Points on a hilly landscape, in no order, each with its height.
From any point a climber steps to the highest of the 2 points nearest to it. It stops when none of these is higher. Distance is the straight distance between rows; heights are no part of it.
z702 h=3.0: [ 10 -15 -18  48  26 -28  36 -47  31   3 -10  31 -29 -41  45   0 -10  15
  14  23 -23 -15  21 -11   4  -9 -23 -14 -22   2 -68  -1 -39  19  18   0
  12  27   4 -32  13   0  -3 -17  16  57   5   4]
z217 h=68.1: [  2  -6 -16   2 -10  24 -38   7 -14  32  13   1  21   7  45  27  -5 -27
 -20  28  -4  25  45 -10 -26  -1  -2 -41   9   8 -10 -35  38 -41  31 -48
 -20   1 -16  19  16  17 -34  36  27 -41 -20  28]
z629 h=29.0: [-21  -6  21 -19  -8 -35  -3  42  11  -9   0  -9  48   0  20 -12 -30 -41
  -2 -11  26 -16  37  11   6  41  20  -4  -2  14   2 -15  29  20 -27 -27
 -33 -27   5  16 -31 -28 -16   5 -21 -14  10   0]
z602 h=38.4: [ 38  -4  11  17 -28 -14  16   2  -9 -27 -48  -5   5  -3  25 -14  11 -54
   8  -1   7  -2 -26  -8  25  14 -10   0  32  20 -54   2 -33  -1 -15 -23
  50  30  12  14 -35   3  -8  -9  40 -14  -4 -13]
z444 h=41.3: [ 25   4   4  -5 -51  23  -3  -2 -26  -9 -58  -4   1   8  17 -27   3 -51
   1  13   2   6 -27  -1  17  12  -9 -21  16  -7 -31   7 -21   3 -17 -24
  36  42  20  18 -40  22 -15  23  33 -45   0 -17]
z280 h=32.0: [-40  -7  -8 -19  -7  -8 -21  28   6   2   1  -2  27   4   6  -1 -48  -2
  -6  -7  22  -3  36  13  15  44  12  -6  -7  -5  12  -5  33  30   6 -17
 -30 -31  -9   5  -8 -25 -31  27 -23 -16   6   3]
z15 h=76.9: [-20  -4  40  -7   2  -5   3 -17  38  -1  -8 -16 -14  25 -45 -22  18  26
  -8 -26  30 -55 -11  15   9 -12  35 -21  13   2  16  29 -30  40 -40  10
 -14  -8 -18 -46  18  15  66   2 -19  68  14 -19]
z835 h=60.6: [ 61  19  18  29   4 -30  41   9   4 -27   4  -5  -1  -9   9  29  65 -37
  14  -2   6   9 -27 -18  10 -24 -29  30  61 -19 -16 -18 -47 -46 -12  22
  55  37  16   4 -27  -9  -7 -37  23 -11  -8  20]
z304 h=57.8: [ 17  31  25  15 -40  -3 -11  10 -26 -15   1  -6  27  24  -5   7  43 -45
  22  -7  56   2  -5 -21 -11   2  14  -3  52 -23  23 -29  -5 -17  -1  18
   3  15   0 -18  -1  24  10   4 -13 -33  18  34]
z632 h=28.0: [ -3   2  -8 -22  37 -19   9  20  12  -3  14  -8  30 -23   2   8 -32  21
  -3   8  13   5  12   8  -3  12  21  27 -24  22  44  -9  14  -5  -5 -10
 -17 -23  14  20   3 -62 -14 -23 -43   6  -7   5]
z253 h=39.8: [-67  -1 -19 -12   2 -32  -3 -17 -12 -34  -4  50 -46  -7   2  12 -41  12
   8 -13  -2   7 -25  29  34  55  -4  13 -23 -33 -28   9   5  31  30  51
  13  10 -27 -23  37 -21 -36   1   1  25  34   5]
z174 h=23.0: [-35   8 -12  24 -60  14 -29 -16 -35 -33 -20  15 -28  13  15  -5  27 -45
  26  -3  26   2   1  -2  14  25   1 -21  31 -23 -28 -20  -8  13  29  -5
  18  23 -31 -38  26  30 -24  36  11 -31  28   9]
z136 h=56.0: [-44   8  20 -20  30   0 -17 -26  25   2  27 -19   0  25 -27   5 -20  25
  15  -1  61 -21  40  17 -26  14  16  27 -31 -14  67   2  23  -7  13  32
 -41 -20   0 -27  46 -25  34  28 -57  27  20  31]
z63 h=8.5: [  8 -40 -28  29  29 -18  22  -1   8 -13 -14  17 -17 -18  24 -18 -42  26
   4  32 -30  10 -19   8  21  12 -38  12 -15  14 -45  17 -14  30  11 -17
  16  -4 -10  37 -11  -7 -19 -11  26  20  -7 -25]
z674 h=73.8: [ 68  36  41   8 -19 -16  21  -5 -24   0 -13 -10   4  14 -35   1  77 -24
  -8 -41   5  -8 -44  -2   1 -46 -15  -1  55 -22  11  21 -24 -42 -33  31
  50  25  15 -17 -15  18  29 -35  20 -12   1   1]
z89 h=60.1: [ 45  -5   4  -1  -4  27  13   1 -17  -1 -34  -3 -19  -6   7 -23  18  -9
 -18   0 -38  27 -53   5  14  -7 -43  13  -8 -11  -6  59  10 -14 -33 -16
  48  23  12  37 -39  11  -5 -29  41 -41 -38 -48]
z987 h=36.1: [-10  -4   2 -21  11 -48  48  -9  17 -13 -12  28 -12 -30 -29  -3   3  20
 -25 -19   5   9 -44  49  23  31  31  47 -11   6   0  39 -17  23 -13  42
  11   3 -11 -17  29 -49  -8 -38 -11  45   2 -17]
z476 h=48.8: [ -9 -22 -35   5   0  25 -26  -6  -8  29   4  -1  -1   5  13  10 -43  18
 -10  25 -50  17   7   7   3  13 -22 -23 -15   4 -37  -5  21   8  18 -23
 -13  -9  -7  19 -19   0 -18  29  18  -8  -1  -9]
z120 h=48.6: [ 14  -2   6  22   9   4   5 -23   2   5   3   5   2   4   0   4   5   7
  -1  12  10   1   3 -15 -14  -4   9 -15   8  -7 -22  -7  -9   4 -21  -6
  -2   9  20  -7  -4   0  22  -6  11  19   1  -5]
z725 h=66.0: [ -6  27   7  14 -52  32  -8  -8 -13 -13  23 -17   2  36 -15  -7  55 -22
   0   6  40 -12   4 -28 -41 -20   4 -20  23 -29  40 -33  11 -19  39   8
   9  -5 -16 -26  23  60  39  15 -29 -25  14  25]
z636 h=66.5: [-13  12  29  10 -35  19  -9  -9  11 -17   2 -16  -5  39 -36 -28  21  -5
  -5 -16  45 -26 -14   4  -2   8  17 -17  22 -27  22  -4  -5  26 -14   3
   8  -1 -16 -40  14  28  40   5 -27  18  30  -2]
z123 h=33.3: [ 15   3   6   7  33  -6  17 -32   7  39  40 -22  16   7  23  24  45  -3
  15  25  37  13  32 -43 -70 -47   7  -7   0  19  24 -39  -8 -49 -21   5
 -19  -3  38  -8   6   9  18  14  -1  16 -19  31]
z783 h=37.0: [-16  -1 -35 -18  37 -16  29   4  19  13  11   7  11 -26  -2   3 -67  62
 -10  18 -31  23  -4  25  21  12  -4  20 -45  12  19  26   0   3  25   5
 -10 -29  -6  39  13 -47 -19 -24 -28  28  -6  -2]
z80 h=43.9: [-44  -1 -13 -14   7 -15  -6 -15   1 -24  -9  40 -54 -12 -24  -4 -30  34
  -9 -12 -22  12 -48  24  46  40   1  24 -12 -24 -31  44 -19  36  21  42
  20  11 -26 -14  23 -19 -20   4  14  44  31 -15]
z454 h=44.2: [ -2  10   5  20   1   4  -3  -9 -13 -13   7  16  -4  -1 -25   8   5  10
  -2  -2  17  10 -16  -2  -3  15  13  18   5 -30   3   1   9  18  -5  16
   3  11  -3 -14   5 -14   4  -6  -3  -3   9  -2]
z57 h=20.5: [-17  10 -17  15 -69  53 -29 -19 -47 -26 -30   6 -20  22   1 -13  31 -35
  11   9  -6   8 -14   2   3   2 -20 -20  11 -18 -15 -13  -9  -3  19   1
  22  33  -3 -16  11  52 -15  46  20 -49  18  -5]
z204 h=53.0: [ 24  -4   9  -9 -24  -8   1   3  -6 -11 -44   8 -22  -3 -15 -20   3 -12
 -11 -19  -7 -16 -46  16  42  15  11  16  21  14 -35  55 -27  31 -23 -22
  43  19   9 -10 -15  -3   1   8  44   7  -1 -47]
z198 h=67.3: [ 70  24  48   5  -8 -24  32  15 -19   0  -3 -15   4   1 -17  23  75 -39
  -3 -23  -2   3 -24  -6   0 -47 -26   5  66 -14  -2  -5 -44 -72 -19  42
  47  30  34  26 -44   9  18 -50  27 -29  11  14]
z221 h=41.2: [ 12  17   5 -29 -44  21 -30  31 -34 -10 -22 -15  47   5  33  -9 -24 -71
   9   8  10  17  18   7   3   9  -8 -28   1  -6  12 -21  16 -14  16 -31
  -7  27   8  23 -41   5 -48  13  -5 -95  -8  32]
z678 h=60.2: [-37  -1 -11   9 -23  44 -44  -5  -5   4  19  -3 -19  41 -36  -4 -11  19
  -8  -6 -13  -9   6  15  -5   9 -20 -15 -10 -14  10  -7  17  13  11   4
 -24 -16 -19 -18  24  33  18  48 -18 -17  37   3]
z696 h=65.1: [ 21  15  31  17   1 -39  10 -29  36 -20 -31  17 -36 -12  -8  -7  16  -2
  40 -21  14 -38 -20  12  29  -1  33 -26  33   5 -36   4 -45  28 -30   7
  31   1  -4 -84  11 -15  26  -6  14  65  10  -7]
z651 h=0.8: [  1 -22   1  19  18 -32  25 -42  29   3  -7  23 -26 -37  40  -3  -2   1
  17   3  -4 -24  58 -11  -9  -4  24 -35  -5  14 -66 -16 -36  16   7 -19
  -8  28   8 -32  23   5  13  -2  -1  69   7  16]
z724 h=78.7: [-24   3 -41  -1  30  21 -28  -9 -10   3  30  33 -19  -9  -2  40 -41  32
   0  17 -33  24  11   5  -2   1 -24  10 -38 -18  12 -19  38  -8  45  20
 -20 -13  -9 -12  26 -31 -28   6  -2 -17   2  16]
z297 h=42.4: [ 31  14  -5   5   8 -14  21   0   0  26  29  -1  13  -7  50  26  72 -41
  22  41  21  23  14 -46 -56 -47  -6 -14  59  -3 -25 -54 -30 -61   9  -5
  19  34   5   1   9  26 -15 -11  20  19 -22  67]
z424 h=32.2: [-29 -15 -21 -36  25 -41  36  25  25  -5   4  -3  29 -33  12 -11 -63  35
  -2   6  -6  10   8  30  25  28  17  23 -37  32  24  10  -1   8   5  -8
 -12 -45  -6  39   9 -47 -25 -33 -43  30   0   2]
z238 h=39.2: [  3 -39 -17  15  12  -1   7 -14  18  34  12   0   4 -19  37   1 -19   6
 -13  14 -11  -5  59 -14 -27  -8  11 -45  -2  27 -41 -25  -3   2   8 -41
 -37  -3   6  22  -9  25   5  22  14  29 -22   1]
z782 h=70.0: [ 16  19 -12 -12  44  29 -25 -12   5  38  40 -19  15  11  26  26   3  11
  15  30  -3  26  29 -34 -51 -30  -2   8  -5   4  63 -37  43 -44  23   5
 -27 -21  14  -5  14 -21  -5  15  -4 -23 -31  24]
z495 h=5.6: [ -2 -31 -30  36  30 -20  11 -29  12 -17  -1  30 -35 -22  40   1 -34  16
   4  37 -25   1  -3   4  14  11 -36   1 -15  -2 -67   3 -16  27  26  -8
  15  26  -9   2  10  -9 -24  -6  26  39   7   0]
z524 h=65.8: [ 65 -18  12 -12  12   0  38  22 -19   3 -28   5   8 -12  -2 -34  22  -5
 -21 -19 -39   5 -47  19  16 -24 -27  23 -20  27  -8  67   2 -11 -39 -17
  43  13  16  56 -42  12   4 -51  23 -35 -20 -43]
z582 h=60.8: [-26   4 -31 -25   6  19 -23  10 -20   5  -1  12 -18  -7 -57  -3 -29  54
 -28 -14 -55  26 -37  26  32  17 -16  21 -25 -10   6  44  11  16  15  17
  10 -13 -18  27   0 -11 -24   5   8 -18  -5 -33]
z876 h=14.9: [-34 -29  -5 -21  14 -26   5  -6  33  21   0   3  -9 -13  -2  -5 -54  20
  -2  -8  -6 -18  34   3  15  30  19  -6 -14   9 -37  12 -14  50  -8   0
 -34 -16  -6  21 -17  11   5  19 -10  59  25  -9]
z146 h=44.6: [ 28   9   8 -12 -35  25 -12  20 -30 -15 -35 -16  30   4  14 -13 -13 -49
   0   6  -1  20 -15   0  -2   8  -5 -14  -2  -9 -11 -11  14  -4 -10 -25
  16  27  12  40 -40   2 -28  -1  10 -67 -12   3]
z417 h=74.5: [-16   1  -5   4 -20  24 -37   2 -16  21   3   3  14  16  15   9 -11 -14
 -13  18  11   7  42   2 -19  17   3 -34  12  -7 -10 -30  23 -10  20 -32
 -29 -10 -14  -4   9  11 -16  42   2 -25   3  22]
z88 h=47.0: [ 22  18  11  14 -38  11 -17   8 -40 -22  -5   7   4  11 -22  18  67 -15
  31  -6   6  19 -29 -38 -11 -30 -17  28  45 -54  46  -3  -4 -23  20  51
  25  17  -5  -2   3  39   6 -23   8 -60  -5  23]
z789 h=61.6: [ 18 -20 -15  11  15  13 -12  12   3  24  16  -8  24   5  53  16 -27 -10
   1  38 -11  18  34 -15 -23   1 -16 -22  -6  23 -15 -33  39 -24  22 -48
 -13  -5  -7  31  -7   1 -18   6  19 -30 -30  19]
z276 h=23.2: [-29 -26  23 -18   8 -64  38  37  34 -19  -2   0  19 -32  17  -3 -29  -5
  -1 -16  15 -28  26  25  19  28  35  29 -13  36  -7  -9  -3  24 -44  -4
 -24 -28   5  15  -8 -30  -2 -21 -28  35  17 -15]
z102 h=53.6: [-14   0  -6 -18   8  14 -12  -1   4  25 -10   1 -19   1 -55 -15 -27  47
 -37  -6 -41  10 -36  13  28  -4  -1   9 -14   2 -14  59 -11  40 -14   2
  15  -7 -10   8 -11   9   5   9  25  23  13 -36]
z919 h=43.5: [-21  18 -22 -30  55   8   5 -11  21  29  22  -8  12 -15 -31  11 -54  69
  -1  12 -12  12   6   4   3  -5  12  18 -51   1  57  18  11 -11  19  28
 -24 -32  15  19  24 -67  -6  -8 -45  28  -6   2]
z242 h=35.4: [-72 -11 -18  12   3 -19 -23 -11 -28 -37   3  57 -38  -3   6  32 -22  -6
  25  -4  11   8   5  15  26  31  -3  15 -23 -33   0 -21  22  21  52  42
  -2   3 -29 -32  51 -19 -36  10  -9 -17  27  25]
z155 h=70.2: [ 17  15  33  16   4  -4   9 -19  23 -13 -15   4 -24   9 -42 -18  25  16
  15 -26  16 -33 -32   5  21 -20  29 -17  32  -1  -2  21 -34  26 -32   9
  22   0 -10 -66  21   5  50  -6  -3  70   8 -16]
z895 h=25.6: [-19   1  -9  28 -16  11 -26 -28 -20 -11 -19  11 -41   9  12  -5  12 -17
   3  11   7  -3  -3   2  18  23  -4 -34  24  -9 -59 -12 -16  18  17  -9
  26  19 -14 -43  11  13 -20  33  31   7  19   8]
z663 h=31.5: [-48  -2  -7  29   5 -21 -20 -29 -15 -27   5  40 -50  -8  31  28   4 -26
  25   0  23  -3  16  10   9  22  -4  -8  -2 -41 -32 -23   4   5  48  28
  13  28 -30 -63  64  -3 -29  12  -9  10  33  43]
z662 h=48.4: [ 35  19 -12  17  10 -19   8  12  -7 -15  16   8   7   1  48  40  65 -44
  33  27  18  26  -6 -36 -32 -19 -18  16  66 -26 -26 -46 -29 -49  28  22
  27  51   2  -3   7   7 -35 -13  20 -15 -18  66]
z134 h=48.7: [-23  -6  -1 -18   2   4 -12  -9  15   1 -18  17 -48  -1 -43 -12 -23  40
 -16 -13 -27  -2 -45  22  45  16   8  16   2   0 -36  65 -27  48  -7   6
  23   4  -9 -20   6   8  11  18  35  51  24 -28]
z879 h=73.2: [ -5  30  32   5 -56  21  -5   0  -4 -24  13 -21  10  52 -31 -25  37 -19
  -5 -16  58 -33  -3 -12 -24  -8  14 -19  17 -30  50 -16   3  -4   6   9
  -1  -8 -14 -28   8  50  40  10 -39  -7  15   4]
z643 h=59.9: [-26  10  22  -5 -36  22 -23   0  11 -19 -13  -1 -34  30 -55 -29  12  11
  -1 -20  13 -29 -35  26  34   8  15  -1  17 -17   4  42 -11  41  -6  14
  27   3 -27 -52  24  26  29  18  -2  23  29 -22]
z649 h=55.2: [-16  11 -20  -8 -21  66 -44  -3  -9  27  30 -15  -2  36  -5   9   7   4
  -4   9 -14   5  36  -7 -29 -13 -21 -33  -8   8  39 -33  50 -45  29 -14
 -46 -32 -14  -8  29  42  11  54  -6 -43   0  23]
z775 h=54.6: [ -5  11   4  -4 -43  27 -26   0 -16 -15 -41   6 -25  10 -40 -25   8  -4
  -9 -29   1  -6 -45  19  39   8  10   8  23 -13 -13  58 -17  36 -15   2
  31  21  -4 -33   9   9  -2  23  28  -6  15 -41]
z167 h=17.8: [-39 -29  12 -25  14 -59  25   1  63  -5  -8   1 -15 -31  28 -14 -41  11
  12 -40 -12 -37  43   7  17  20  45  -5 -12  18 -39   6 -21  45 -32  16
 -36   1  -1  -6  -5  10  21   5 -16  84  27  -6]
z243 h=68.9: [-54  -4  25 -15   3 -10 -12  -6  42  17   7 -21  -4  36 -41 -24 -10  14
  -8 -12  31 -40  22  18   7  18  18 -15   2 -10   9  17  -1  39 -25   6
 -35 -19 -25 -28   8  14  44  23 -22  53  33   2]
z710 h=28.4: [-22   7  -7  36  12 -30  -1 -38  -1 -18 -11  31 -47 -18  30  12   8 -26
  24   9  16  -4   0   6  15  17   1 -23  19 -27 -66  -9 -15  18  27   5
  33  35 -11 -57  36 -16 -23   7  13  35  21  21]
z402 h=54.5: [ 44  22  -6  34  20 -20  40 -10  18 -20  19   1   3 -11  27  44  64 -23
  29  25   3  23 -11 -36 -23 -31 -37  26  42 -27 -15 -30 -38 -36   1  24
  33  40  16 -22  -7 -10 -17 -35  16   1 -11  41]
z902 h=26.2: [-33 -14  21 -29  -7 -51  25  62  22 -21  -4 -18  48 -26  24 -32 -39 -31
   5 -21  11 -22  18  27  37  31  15  19 -15  35   8  -4  16  15 -33 -31
 -18 -46  -3  39 -22 -40 -21 -26 -24  -9   7 -12]
z708 h=48.5: [ 15  -2 -13 -10 -14  25 -14  26 -31 -19 -28 -23  22  -5  21 -14 -30 -20
   1  18 -26  32 -29  12  14   5 -32   8 -14  -4   0  20  14  -2   7 -31
  29  16   0  46 -42  -9 -35 -13  17 -74 -24 -21]
z546 h=68.6: [-24  13 -37  -3  15  22 -15   9 -15 -17  14  30 -19 -14 -32  16 -36  49
  -8   0 -38  30 -29  10  19   7 -21  28 -33 -17  25  11  17   6  34  24
   3 -22 -18  16  14 -34 -35  -7  -3 -22 -10  -8]
z816 h=67.2: [-21   2  -8  13 -38  36 -26 -13 -18  17  -5 -11  -7  30 -15 -15   3  -9
 -12  12  16  -8  11   3  -6   6  -1 -39  12  -6 -19 -11  -8  13  -1 -16
 -10  -7 -10 -20   1  37  15  40  -2  -6  19   4]
z29 h=72.7: [ 46 -18  23  -9  14 -17  26  32  -7  -4 -14  -9  19 -17 -14 -21   8  14
 -26 -21 -21 -11 -29   9   6  -8   4  31 -16  38   4  32  -6   5 -38 -21
  10  -2   8  43 -34  -4  13 -40   2  -9 -18 -43]
z170 h=20.7: [-51 -26  18 -37  17 -75  46  24  62 -10 -10 -12  12 -38  22 -16 -43  14
  -7 -38  -3 -35  32  30  13  18  41  29 -26  38  -2   0 -12  29 -46  18
 -46 -23   2  28  -4 -12  10 -10 -32  69  20 -15]
z472 h=71.2: [-16   3 -48   7  12  49 -41  -2 -17  14  29  10 -16   3  15  36 -11  16
   0  17 -50  31   6 -11 -13  -4 -38  -5 -18  -6  15 -25  44 -24  36   2
 -22 -12 -13  -7  13   1 -27  16  17 -43 -11  10]
z71 h=60.7: [ 25  -1  35  13 -12 -44  26   0  23 -28 -21  13 -11 -15 -12   9  27 -32
  16 -34  24 -22 -25  15  33   8  41  11  37  10 -25   3 -29  10 -39  12
  27  14   0 -57   6 -30  10 -21  -2  41  16 -15]
z293 h=24.8: [  6   9   1 -34  19 -26  24  36  -7 -13  26 -12  36 -24 -17  -7   0  19
 -18 -11   0  10 -15  27  17   5  24  33 -31  23  48  16  12 -14  -9  -9
  -5 -29   7  27   2 -63 -12 -44 -46 -11 -22  -7]
z26 h=66.4: [ 32 -13  20  11  40 -17  45 -13  17  10   6 -10   5 -25 -32   9  30  42
 -12 -15  -8 -10  -5 -15 -19 -35   8  41 -29  21  20  11 -19 -11 -47  18
  -8   6  34   2  -8 -18  32 -35  -9  42 -25 -37]
z159 h=61.7: [ -7  14 -20  -7  26  57 -39 -17   6  50  43 -21 -10  30   5  20  -2  16
   3  17 -10   4  37 -18 -38 -27 -20 -25 -20  11  52 -34  60 -50  33   0
 -46 -37   9 -11  36   1   7  45   0 -19 -12  15]
z481 h=49.1: [ -2 -21 -35  13   4  37 -13 -12  -1  24   5  -3 -23   3   3   0 -23  24
 -18  28 -59  24 -25 -11  -1   6 -52 -15 -14  -4 -30  15  15  10  -6 -10
   7  -5   0  16 -31  16  -5   5  42  -1 -10 -27]
z72 h=37.3: [ 19  19  -1  -4   9   8   4 -18  -7  40  31 -16  21  10  36  29  61 -27
  14  39  28  23  16 -49 -68 -43   4 -16  30   5  15 -52   1 -67   1  -4
 -15  10  17   4   8  24   5   2  15   0 -27  46]
z351 h=58.1: [-21   8  -2  21 -28  52 -19 -22   0 -11  34  -7 -23  38 -30   1  35  18
   1   3   3 -13   0  -8 -33  -5 -18  -9  -7 -25  29 -29  18 -11  30   8
  -3 -16 -18 -39  36  55  39  21 -21 -15  20  13]
z225 h=54.8: [ 21 -21 -14  16   8  38   5  -5  -6  13  -9   5 -29  -7  10  -8   1  12
 -21  22 -54  29 -50  -8   4  -4 -64  10 -12 -13 -16  39  13   5 -21 -13
  25   5   6  26 -45  11 -11 -22  44 -25 -36 -46]
z762 h=31.2: [ 35 -18  15  14  12 -11  27  11   5   7  10 -20  23  -9  36   0  11  -5
   1  -8   4 -20  46 -29 -39 -27  15 -14 -13  47 -11 -46 -15 -26 -25 -28
 -35  -7  33  50 -36  22  28   0   2   9 -32 -11]
z597 h=55.3: [  5 -21 -35  -6  30  20 -14   9  15  36  14 -13  14   0  24   8 -51  14
  -4  25 -28   3  50  -4  -7   3 -16 -30 -17  20  -4 -11  44 -17  32 -40
 -31 -29   1  32  -3 -18 -18  18   5  -5 -19   2]
z240 h=49.6: [-26  12  -9 -27  53   8 -17 -25  17  26  36  -5  -2   1 -13  24 -39  50
   8  16  23   2  37   8 -15  -4   9  22 -47  -3  58  -1  19 -13  17  42
 -26 -25  15 -17  44 -48  14  16 -46  25  12  24]
z458 h=53.3: [  2  -7 -27  -9  -1   8  -6  32 -19  -4 -29 -11   5  -5   0 -27 -46  14
 -12  13 -34  25 -27  16  29  12 -28   7 -28  10  -6  43   7  19   0 -33
  29 -12  -3  57 -27 -13 -29 -13   8 -37 -20 -37]
z526 h=43.8: [ -5 -24  -8  15  21   2  -2 -28  10  40  22   3 -13  -5  10   7 -19  22
  -4  20  -1  -5  38 -12 -22   0   6 -26 -12   0 -21 -15   1   6   4 -13
 -29  -1  10  -5  10   1   8  21   3  27   0   5]
z868 h=11.8: [-20 -28 -23  -3  15 -22   7  11  19   9  -8   3  -3 -16   3 -13 -62  32
 -10   9 -29   0  -1  10  22  33  -3   1 -19  18 -34  22  -1  41   6 -14
  -2 -13 -10  48 -21  -5 -13  -1  -3  25  15 -24]
z745 h=29.7: [ 19   0  25   6  20 -11  15 -17   4  26  20 -24  27  11  17  13  21  -9
   7   6  37 -16  44 -31 -41 -26  27 -13  -2  29  15 -41 -10 -30 -26  -9
 -42 -10  40  16 -23  -1  26   6 -10  18 -14   8]
z194 h=35.1: [ 14 -22   1  14  -1   5  20  -8  11  19  -5  -7   4 -10  37 -26  -6  -1
 -14 -23   0 -27  59 -26 -33 -14  29 -41  -6  41 -46 -26 -20   3 -14 -32
 -42  -3  14  36 -34  46  27  27  13  36 -34   0]
z698 h=60.3: [ 28 -13   7  20  40 -18  48 -12  25  -3  13 -11  10 -24   8  17  18  28
   6   1   2 -15  30 -28 -37 -39   5  37 -38  38  18 -19 -23 -27 -30  11
 -14  10  50  10 -14 -17  29 -26 -15  34  -9 -18]
z689 h=80.2: [ 62  12  47   3  -2  -3  21  -7 -16   8 -18 -10  10  15 -42 -12  57  -9
 -25 -45   7 -18 -45  -1   4 -47   8  -9  23   6   8  28 -28 -18 -52  12
  18   7  28  -8 -24  20  46 -31  18   5  -7 -25]
z426 h=58.4: [ -8  24   2  -8 -68  42 -26  13 -30  -9  11  -9  22  37  -6   9  39 -27
  22  12  21 -10   7 -23 -35 -27  -6  -2  14 -26  65 -35  20 -28  47  16
 -19  -6 -14  -7  14  59  21  20 -23 -72   8  32]
z289 h=61.8: [-32  -6  24  -3  21   0 -10 -27  27  18  19 -18   2  20 -24  -2 -12  14
   4   2  47 -29  39   8 -22  11  16  -9 -13  -9  28  -1   3   6 -11  12
 -41 -21   3 -24  22 -12  42  25 -47  40  24  18]
z534 h=35.2: [-37  -7 -25 -30 -11 -11 -20  52  -5 -12  -1  -8  37  -7  40 -14 -64 -28
   0  -1  -1   2  31  18  35  42  -1 -12  -9   9  10   0  45  24  23 -35
 -13 -31 -15  29 -18 -38 -57  14 -25 -42  -6   8]
z262 h=79.9: [ 10  19 -33   0  31  48 -32   1  -7  21  33  -5   8  -2  37  34 -10  -5
   7  34 -38  36  15 -28 -27 -17 -31   2 -16   0  41 -30  51 -38  37  -8
 -18 -14  -8   3  -3 -15 -35  -1  19 -49 -42  12]
z954 h=54.2: [ 28 -18   4  31  30 -31  42 -11  22 -14   3   7   2 -24  14  16   9  -7
   8   8   7  -8  23 -12 -15 -11  12  20  -5  21 -28 -25 -24  -1 -24  -7
   2  17  28  -1  -5 -11  13 -30  -8  35   0   0]
z520 h=65.9: [ 20   0  11 -48   9 -20  23  40 -15  19 -21 -18  28 -15 -40 -36  -5  15
 -48 -39 -27 -10 -34  41  24   6  18  20 -28  41  11  66 -10  39 -25 -23
   5 -20   2  42 -29 -16  17 -28 -14 -13 -25 -38]
z701 h=57.1: [ 10  -5  36 -14 -22 -31  17  15  24 -19 -31   3 -11 -11 -25 -14  15 -21
  -3 -46  12 -25 -38  22  45  16  39  12  28  24 -29  42 -26  34 -46   4
  26   4   1 -37  -1 -22   9  -6  25  40   9 -32]
z496 h=38.2: [ -8   5 -19 -23 -23  20 -37  45 -17 -12 -15  -9  37   4  43  -5 -41 -46
  11  11   0  11  28   9  24  21  -9 -16 -16   6  11  -8  34   7  28 -44
   0  -6  -9  26 -30 -18 -52  12 -10 -77 -19  17]
z997 h=59.5: [ 12  -7 -23 -29  15 -11  19  40  -7  12 -15 -12  26 -19 -17 -39 -37  31
 -27 -11 -40  13 -38  33  25   1  -2  15 -36  34  17  59   1  26  -2 -30
  18 -32 -16  68 -16 -17 -16 -29 -11 -19 -28 -34]
z327 h=46.5: [ 20  29  30  -8 -37   8 -27  19 -38 -16  -5  -6  30  13 -35   4  46  -8
  21 -19  23  15 -18 -28 -17 -31  -1  29  22 -36  89  -6  19 -30  21  41
  14  12   5   1  -3  30  17 -26 -22 -81  -4  18]
z749 h=40.0: [  2  -7   2   7  21 -20  19  -4   6 -13  -2  25   1 -21 -30  -1  -4  22
 -16  -5   4  11 -30  17  10  16  21  26  -6  -6  -5  24  -6  22  -9  15
   8  17  -3  -5  15 -37  -1 -26  -6  28   5 -16]
z756 h=51.7: [-21  17 -11   2 -37  48 -43   7 -30   3  23  10  10  30   9  17  23 -15
  18  15   3   6  31 -16 -32 -13  -8  -7   6  -6  49 -42  42 -36  47   3
 -34 -21 -25 -13  34  44  -4  37  -9 -67  -1  32]
z813 h=73.9: [ 54  -9  29   0  25  -1  42  -8  -1  15  -3  -4   4   1 -43  -2  58  24
 -31 -45 -10 -27 -26  -9  -4 -49  15   8  -1  16   9  34 -27 -10 -56  15
  -1   3  27  -4 -11  10  45 -36  12  35 -21 -45]
z223 h=52.0: [ 27  31  29   3 -17  17 -17   6 -30   2   0 -17  33  29 -22   1  29  -9
   0 -13  29  14 -12 -22 -24 -16   4   1  18 -22  51 -14  14 -26 -15  15
  -7   8  14   2 -13  18  24 -20  -8 -38   2  10]
z574 h=52.3: [ 18  30   8  11 -24  14 -14  13 -34 -14   7   0  14  18   9  20  59 -39
  28  10  22  27  -9 -38 -26 -19  -7   5  54 -35  17 -33  -1 -35  22  36
  13  20   0  -2  -1  31  -2 -12   8 -44  -3  46]

Where does a climber stop that starts at each point below?
z876 -> z29
z293 -> z15
z663 -> z724
z987 -> z724
z632 -> z15
z602 -> z15
z745 -> z689
z534 -> z29
